Points on a hilly landscape, in no order, each with its height.
A ball rolls from a point to the lowest of its 6 nearest points, and stops where none of them is lower. Distance is the straight distance between rows; heights are no part of it.
Rez h=39.4: [ 86 115 158  92 137  95 163 143 149 134 159 143]
per h=37.4: [128  84 111 164 122  98 127 111 148 102 132 110]
pusu h=52.3: [186 135 130 129  66 149 141  90  87 154 110  82]
vid h=52.1: [147 175 133 124 103 174 131 128 103 134 100 106]
ses h=36.5: [103  85 138 138 143  76 139 111 166 108 163 133]
Fubeg h=73.7: [166 177 143 112  78 147 168 119  76 154 101  90]
Senud h=36.2: [ 87 146 164  76 144 115 142 189  91 154 128 155]
deg h=65.2: [109 160 139 107 154 157 143 166  99 140 117 126]
dez h=31.0: [119 148 125 125 193 142  75 131 138 141 129 161]
Dit h=20.5: [ 76 145 178  51 137  89 134 192  93 160 141 179]
Las h=32.3: [160 130 106 155  91 171 109  93 141 118 102 120]
Ripo h=48.2: [ 91 149 171  74 123 126 184 176 104 148 138 136]
nazen h=40.8: [155 103 106 153  88 119 141 104 127 116 116  96]
Rif h=45.1: [179  75  94 170  71 136 117  86 123 133 132  88]
buni h=45.3: [104 131 155 100 138 113 161 157 114 139 135 134]
Tar h=37.1: [123  74 107 170 164  82 112 109 163 101 144 131]
pagu h=23.3: [119 144 161  94  58  95 207 111 120 131 158  89]
Kad h=57.4: [153 156 120 132  93 147 147 120 107 134 105  98]
potid h=40.5: [187 102 114 149  69 142 119  84 108 142 118  88]
pap h=32.1: [139 122 106 158 143 151  96 110 151 109 105 126]
zavev h=44.3: [114 100 119 135 174  93 122 128 154 116 142 144]
gav h=50.9: [138 130 116 141 114 127 149 129 124 120 112 105]
vadu h=44.4: [119 149 148 107 105 115 191 144 111 127 134 113]
Biz h=13.7: [103 166 170  70 152 148 130 204  81 161 121 148]
pigi h=38.5: [137  91 101 174 145 117 101 106 159 102 116 117]
Sol h=35.9: [153  99  93 166 112 156  89  97 154 108 109 112]
vek h=41.0: [175  58  83 185  83 152  95  78 151 122 134  95]
tof h=38.8: [113 175 149 102 178 175  93 162 122 141 116 153]
met h=45.9: [143 126 132 129  83 108 172 121 114 124 131 104]
lavur h=45.6: [105 127 100 111 192  79  83 153 138 158 154 201]
pavik h=40.9: [105 127 124  97 183  93  93 166 120 159 148 186]
miviz h=59.3: [118 123 123 141 158 115 136 131 132 117 115 129]
nafav h=30.5: [137  95 127 147  81  97 167 109 139 110 143 100]
kodom h=34.6: [165 138 112 144  83 172 122 100 126 125 100 105]
punas h=62.3: [147 199 146 108  96 177 148 140  82 139 101 103]
Duk h=34.3: [100 135 155  74 162  99 125 177  99 157 138 173]
zazi h=39.5: [158  79  90 178  97 139 108  92 150 109 120  98]
Gub h=26.5: [ 83 135 162  68  84 101 196 129 138 139 163  99]
leneb h=35.8: [119 100  94 146 198  84  87 127 157 128 157 163]
nonol h=27.5: [113 101 134 133 100  91 162 115 151 105 157 110]
Tuges h=64.1: [118 181 144 103 126 174 144 158  93 138 102 114]
Dogap h=50.5: [125 184 151 135 153 207  98 146 130 106 110 165]
zeleb h=48.0: [ 99 115 141 106 179  97 126 152 131 134 140 162]
firad h=73.9: [163 152 143 120  68 121 177 116  83 143 116  93]
povi h=29.6: [136 153 120 142 131 171 109 116 138 109 101 128]
lafe h=34.2: [115  60 116 172 119  76 126 104 169  91 160 117]
dap h=33.5: [129 158 129 150 189 167  60 114 160 103 125 184]
madog h=37.0: [137  49  91 189  98  97 114  95 157  94 141 109]
Veri h=6.7: [148 144 128 157 130 190  90 106 153  95 103 160]
ziz h=48.1: [123 174 139 117 146 181 122 147 116 133 112 126]
razu h=38.3: [120 131  86 144 215 114  53 126 163 144 144 182]
tor h=26.7: [122 131 109 148 190 135  82 116 158 119 122 150]
vof h=14.3: [106 131 147  96  78 102 192 121 137 126 160 103]
sus h=36.6: [109 138 133 101 196 120  92 161 113 157 133 170]

For each start below, name the point where the ball stops.
pavik => tor
punas => Veri
lafe => vof
per => vof
zeleb => Biz
buni => Biz
vek => Veri

Two balls start at each pair of points below. Name the first point that both come to, or write none.
pigi and zazi => pap
madog and met => vof
Tar and lavur => none

Call two points neighbours if one is among the 6 nearest of the other. Go from one point of each pair to the other, from neighbour to neighbour, staying as low as possible. Name the highest point that can't be avoided.
Veri and Biz => sus
vof and Veri => Tar
Veri and tor => pap
